Each row is a point on a landscape with many peaks, with its height.
From any point a climber steps to the highest of the 2 points nearest to it. It stops when none of these is higher. Distance is the straight distance between rows; heights are no part of it.
K_245: [146 122 128 114 159 133 138 106 170  87 156 154 126 114 188 137 133 105
 152 114 107 114 142 112 147 136  85  92  79 141 116 136  97 104 117]  h=0.91
K_64: [124 101 158  85 143 126 103 161 141 120  72 153 165 194  95 162 124 128
 139 147 118 114  83 147  93 146 130 147 146 101 141 141 135  88 151]  h=4.06
K_541: [103 151 116 115  98 115 166 237  73 136 157 149  84  48 112 142 125  89
  97  87 168 140 145 152 131  75 134  99 131 157 107  88 126 183  74]  h=4.71
K_189: [148 116  91 117 123 125 123 131 167 166 148 103 176 136 112 123 160 127
 127  70 120 130 147 100 145  41 142 127 101 116 146 127 145 130 138]  h=4.11
K_881: [133 145  95 122 156 116  87  70 136 134 141 104 133 142 146 122 181 151
 157  98 108  94 129  78 142 180 153 140 124 163 106 141  98  92 169]  h=4.18
K_380: [ 97 155 111 120 161 132 154 119 205 120  76  97 129 128  90 123  98 129
 114 149 150 120 106 105 127  84 118 165 123 120 167 158 150 114 128]  h=2.34
K_516: [127 107 131 113 112 119 184 171  76  84 200 183  63 160 136 129 147 162
 137 173 124 102 138 150  93 103  82  47 119 124  68 108 139 159  56]  h=1.83
K_141: [114 129 177 156 115 112 110  78  80 137 137 114 147 142  98 143 102 104
 109 124 117 169 146 122 115 142 137 160 155 111 135 108 124 144 138]  h=4.16
K_512: [ 92 137 126 132  93 103 186 217 125 112 146 135 109  67 120 125 118 118
  94  71 162 113 163 104 127  62 111 130 125 149 114 126 106 142 117]  h=3.79
K_460: [109 140 175  81 130 137 117 154 214 140  51 126 184 156 105 123 120 144
 120 148 115 105  75 133  91 141 112 176 152 105 177 144 116 107 135]  h=5.08
K_417: [148 153 142 175  86 145  83  74 171 146 134  77 191 111  98 101  94 142
 153  95 110 128 133 105 117 136 167 180 129 125 193 122  85 134 117]  h=2.38
K_530: [146 120  79 105 133 131 132 108 190 154 175  82 196 164 139 128 184 141
 148  81 125 118 105  96 192  70 180 133  88 122 155 121 104 111 128]  h=3.35
K_510: [129 144  94 134 138 177 121  95 121 113 160 131 109 119 169 102 106 153
 167 152 115 133 122  80 132 224 130 124 131 139  84  95 143 140 197]  h=2.22
K_113: [127 174 144 177  88 166  53  75 134 154  94  90 129 101 122  71  84 138
 149 103 134 105 137 122 110 197 119 168 144 136 139 141 106 134 169]  h=4.08
K_344: [ 94 138 117 148  97 120 145 201 134 137  93 122  95  40 112 117  96 124
  95  95 182 141 144 117 108  97 129 188 143 146 131 110 128 144 124]  h=3.06
K_848: [100 171 130 133 138 155 118  76 221 127  85  69 142 114 129 103  85 145
 123 128 163 102  91  99 141 118  97 165 117 129 157 162 112 114 161]  h=2.81
K_511: [154 172 164 179  85 141 146  96 136 111 106  88 141  73 117  61 124 155
  99 109 130 132  78 140 176 128 128 169 143 153 146 130 137 123 119]  h=0.13
K_748: [125 149 120 132 123 177  59  54 196 142  89  75 138 105 138  73  79 132
 153 109 139  84 107  88 133 177  92 146 134 155 157 140  70 124 159]  h=3.40
K_86: [159 128 114 122 143  98 110  71 147 155 167 127 182 142 151 136 146 102
 100  98 125 151 101 129 184  88 159 110 115  98 163 120 114 106  78]  h=2.77
K_839: [ 97 110 157 137 144 117 112  90 102 126  99 124 132 179 114 135 122  94
 118 140 110 161 124 156  99 144  86 149 123  89 135 153 145 120 119]  h=3.50
K_97: [122 144 155 145  88 148 174 145 115 101  97 104 122  56 142  88 116 123
  66 132 146 154 108 158 140 123 136 149 124 148 137 152 153 153 116]  h=0.36
K_112: [143 108  81 100 180 103 130 158  94 129 136 202  68 215 131 191 189 150
 170 187 101  98 122 153 141 156 163  73 112 110 120 145 133 104 121]  h=4.70
K_482: [117 137 150 166 143 105  96 123 140 158  99 119 157 123  76 137  90 116
 116 114 149 136 169 126 100  74 129 182 162 128 173 146 147 125 133]  h=7.29
K_977: [153 114 158 126 144 153 120  56 163 130 152 163 182 176 142 142 150  91
 131 125 116 134 129 148 154 150  98 134 127 117 191 101  82 123 117]  h=1.65
K_721: [154 111 107  99 150 147 178 178  99 109 152 192  99 181 149 164 171 171
 171 192 114 120 140 159 137 166 179 101 130 126 106 137 148 119 159]  h=3.76
K_831: [151 114 101  78 146 101 100  89 151 113 148 112 169 160 177 132 180 130
 156  95 113 107 118 100 149 147 153 141  84 130 109 137  78  88 128]  h=5.18
K_600: [140 118  98 121 122 148 179 176  77  81 164 170 103 118 140 145 144 147
 153 155 141 120 169 133 126 158 161  95 124 159  81 159 137 132 171]  h=3.02
K_265: [204 133  96 108 129 122 128 136 117 133 196 143 120 116 142 177 158 113
 114 105 122 100 153 125 193  68 157  59  88 151 129 130  75 137 110]  h=2.24
K_18: [147 104  99 116 191 123  92 131 100 138 117 181 130 218 120 173 186 137
 144 151  96 119 120 147 132 157 140 110 133 122 147 127 132  88 134]  h=6.07
K_394: [ 83  90 134 124 128  85 156 179  59 136 163 135  67 134 136 179 110 133
 113 189 131 143 143 169  93 124 126  76 142 107  82  88 185 152  90]  h=2.71
K_6: [124 141 145 112 148 134 147 107 144  98 136 174 132 138 123 135 122 156
 125 162 146 134 112 102 126 169 134 133 137 138  99 113 146 106 155]  h=3.04
K_184: [111 125 131 113 135  75 144 175 114 131 137  92 112 127 113 134 133 107
 110 113 117 136 142 166 111  60 108 116  90 106 119 161 169 122  73]  h=2.40
K_211: [150 130 104 108 111 123 173 178 130  78 145 164 100 136 105 143 162 139
 129 119 142 100 126 112 120 127 155  95 110 152 101 167 111 105 138]  h=2.37
K_74: [118 143  99 117 179 127  90  75 111 138 132 134 141 194 119 172 177 121
 154 144 109 115 119 116 128 192 148 145 114 149 115 120 121  95 164]  h=4.65
K_722: [110 150 102 125 149 137 137 106 167 131  65  98 167 173  66 100 122 163
 135 137 110 141  85  97 100 101 147 187 117 113 163 159 186 111 111]  h=2.83
K_504: [138 134 156 134 113 146  77  56 199 142 131 104 195 163 122 117 132  98
 151 101  99 114 115 133 124 133 139 151 122 115 215 126  76 118 111]  h=2.02
K_821: [ 66  49 119  65 122  89 166 185  68 131 101 124  56 116 151 159  79 140
 156 189 130 105 122 169  42 146  93 112 160 111  84 144 155 133  66]  h=2.27
K_570: [112 134 128  72 177 131  90  78 204 130  75 167 162 187 145 133 164 119
 161 120 126 118  93 121 160 165 108 139 138 134 139 132  98 101 144]  h=5.24
K_727: [122 115 137 120 125 109 124 143 164 128 150 131 110  73 175 133 110  82
 102  82 131 115 168 116 126 100  92  86  98 136 123 146 100 132 118]  h=1.13
K_126: [ 67  58 120 104 109  87 172 183  64 123 148 145  51 134 135 165 109 170
 145 187 149  95 103 193  79 124 109  72 154  98  84 111 181 119  38]  h=2.42
K_593: [135  97 129 135 121 118 156 186  31 139 184 142  87 135 128 148 142 123
 117 165 133 152 153 154 149 122 147  64 140 129  86  79 174 184 153]  h=3.18
K_683: [ 99 189 136 131 112 132 105  92 189 154  53  62 158 131  80  74 101 184
 144 139  90 135 102  89 101 107 122 176 156 123 179 165 155 137 141]  h=3.38
K_649: [111 100 151  92 153 140 156 126 170 103 126 179 143 170 153 159 137 132
 124 134 116 136  97 104 131 164  98 110 132  89 118  96 112 112 137]  h=3.56
K_973: [176 157 142 107 123 107 145 161  85 135 188 138 141  66 160 142 143 115
 109 107 131 137 147 129 178  99 159  97 108 161 103 119 105 156 142]  h=1.75
K_681: [154  99 100 116 133 116 139 173 143 102 106 132 132 149 119 157 160 111
 134 123  89 115 101 114 101 117 131  89 103 120  98 125 115  78 135]  h=1.81
K_72: [179 108  98 126 163 124 124 148  96 136 181 164  69 164 138 176 166 127
 119 153 122  92 161 129 156  89 128  34 107 119 122 134 101 125 118]  h=1.73
K_485: [117 173 155 195  63 152 125 154  87 143 103  89  84  65 108  63  94 131
  94 113 184 155 116 145 156 145 130 187 159 131 141 112 134 178 133]  h=0.80
K_665: [109 148 162 160  53 130 139 144  81 145 109 105 133  67  95 104  99 113
  63 129 150 175 109 157 139 116 162 166 164 142 155 105 156 164 111]  h=0.59
K_288: [159 109 123 114 125 123 130  68 100 129 180 150 157 149 156 154 156 126
 107 128 132 153 103  99 174 145 167 116 127  98 140  98 101 126 120]  h=2.39
K_65: [109  96 121 179 124  89  76 169  89 169  70  94 102 134  99 144 103 101
 109 155  91 142 127 172  66  83 100 121 138  96 139 109 169 121  84]  h=0.44
K_439: [ 70  70 126  73 131 127 165 137  76 133  51 135 101 114 116 167  82 139
 132 190 144 136 106 143  60 151 103 144 170 119 115 169 165 131 104]  h=2.57
K_608: [156 105 137 144 127 108 101 145  84 134 127 157 129 130 122 167 133 107
 115 139 131 146 183 156 116 116 129  91 116 134  87 122 157 135 128]  h=0.99
K_711: [114 113 138  58 174 109 112 123 175 141  65 198 126 204 155 170 148 126
 158 122 131 124  92 129 142 145 105 109 138  79 134 113 105 112 135]  h=4.28
K_908: [115 163 150 162  99 140  74  93 201 163  67  57 154 101  99  87  96 147
 133 111  93 132 146  96 110 113 123 174 153 115 213 158 103 171 141]  h=2.88
K_644: [145 158 131 115 148 166 188 123  81  95 177 131 139 103 166 102 137 113
 126 173  78 159 175 123 137 118 100 127 112 136  91  74 152 156 119]  h=0.89
K_897: [127 114  96  81 183  88  84  85 182 127 110 134 167 192 149 148 180 104
 162  90 105 111  99 102 159 104 121 123 108 115 160 126 101  83 114]  h=6.74
K_647: [169 114 113 103 138 125 157 107 107  90 189 155 133 123 195 126 148 107
 139 135  85 148 162 112 155 138 101  87  94 128  83  93  95 145 120]  h=1.19
K_398: [139 131 132 109 111 114 157 138 103  89 196 157  80 121 171 131 151 108
 129 136 104 132 142 120 118 123 103  51  83 123  78 115 117 147  71]  h=1.49
K_941: [116 163 101 154 111 124 137 153 158 145 111  97 105  80 103  90 129 139
 122  82 176 128 134  93 131  78 141 176 127 144 105 142 130 122 149]  h=2.47
K_914: [136 143 144 118 106 108 140 147 147 155 175 124 136  57 157 109 117  84
 106  66 161 144 154 121 173  97 140 123 119 150 136 141 122 150 135]  h=1.41
K_223: [158 103 103 176 108  77  81 147  89 157 123 110 116 127 108 133 129  91
 114 116  98 169 144 158 111  75 133  98 116 117 111 107 141 127  81]  h=0.68
K_271: [141 135 115 158 127 134  86 119 161 176 118 104 202 143  87 133 128 103
 140  80 126 132 167 118  97  49 138 166 127 124 180 128 119 144 140]  h=5.37
K_381: [120 157 142 194  79 133  73  72  93 126  88 104 130 121  86 106  93 104
 126 122 138 158 131 118 109 164 142 184 143 133 131 113 101 141 149]  h=4.97
K_341: [137 138 142 159 120 185 106 100 188 119 130 127 154  95 139  96  87 146
 119  94 176 102 122 108 146 167 123 129 145 141 133 134 131 127 182]  h=1.60
K_414: [ 74  96 163 117 124 132 126 130  81 125  74 111 121 128 112 146  91 122
 115 165 153 145 134 169  88 160 109 172 150 110 122 165 158 145 141]  h=2.94
K_857: [149 140 128 147 131 145 150  97 108 130 181 139 138 128 140 125 131 148
 121 133 131 143 131  96 156 169 170 114 154 136 104 102 129 129 174]  h=2.62
K_755: [132 150 161 193 115 170 139  97  72 126 145 124 128 110 110  66 111 156
 136 131 142 142 146 140 127 183 115 166 168 143 110 100 137 154 172]  h=1.34
K_981: [124 117 134 151 103 137 174 192  57 124 154 128 110  76 129 125 120  84
  97 123 149 160 135 148 130 128 134 104 125 151 101 101 155 163 127]  h=3.86
K_810: [158 146 113 149 111 144 106 109 178 138 138  99 152 101 132  78 133 171
 126  75 179  96 116  88 167 106 141 148 124 142 114 135 123 115 171]  h=1.97
K_355: [112 137 165 200  88 156 127 138  78 122  90 114  92  85 110  85  88 117
 123 166 148 170 163 177 122 183 147 181 159 136 119 118 148 172 169]  h=1.07
K_14: [121 149 119 154 140 166 157 133 110  76 151 141  89  76 156  79  79 161
 147 148 115 141 134 108 122 196 106 135 139 157  72 115 156 147 158]  h=1.91
K_99: [160 127  95 130 172 121 103 128 120 135 158 171 109 143 130 176 150 127
 119 139 120 113 177 124 133 115 154  96 104 166 118 151 130 112 124]  h=1.33
K_212: [130 136 158 161 145 192 139 110 129 102 115 134 128 116 140  82  95 145
 149 155 127 128 148 143 111 216  88 156 160 150 132 124 143 123 171]  h=1.61
K_335: [ 93 145 171 125 111 171 113 132 198 139  37  72 159 123  92  96  83 189
 130 165 119  97  84 136  77 144 117 190 161 121 200 170 130 141 151]  h=4.07
K_470: [135 110 137 139 175  83 107 126 113 145 124 128 116 179 119 138 158 109
 129 129 117 137 110 178 126  96 111 112 115  91 131 143 162  98  93]  h=2.92
K_39: [107  94 144  90 129  94 187 185 103 107 143 167  73 134 141 149 138 144
 135 154 124 116 118 162  91 124  92  78 145 119 104 146 151 101  53]  h=2.15
K_462: [167 111  91  91 128 137 150 128 170 123 186 125 153 143 157 150 186 111
 134  83 139  93 117 118 206  81 157  89  78 139 139 137  80 111 117]  h=2.76

Call two points neighbours if one is among the 2 nearest of the other. Go from one point of each pair to the other, from neighbour to neighbour, staying as high as possible. Name the lowest point that can't be avoided.
K_541 / K_460: K_821
K_18 / K_381: K_288
K_381 / K_482: K_141
K_18 / K_897: K_881
K_18 / K_460: K_64

For each start below, name the point where the climber stops.
K_72: K_482
K_727: K_482
K_97: K_897
K_977: K_482
K_511: K_897
K_510: K_897
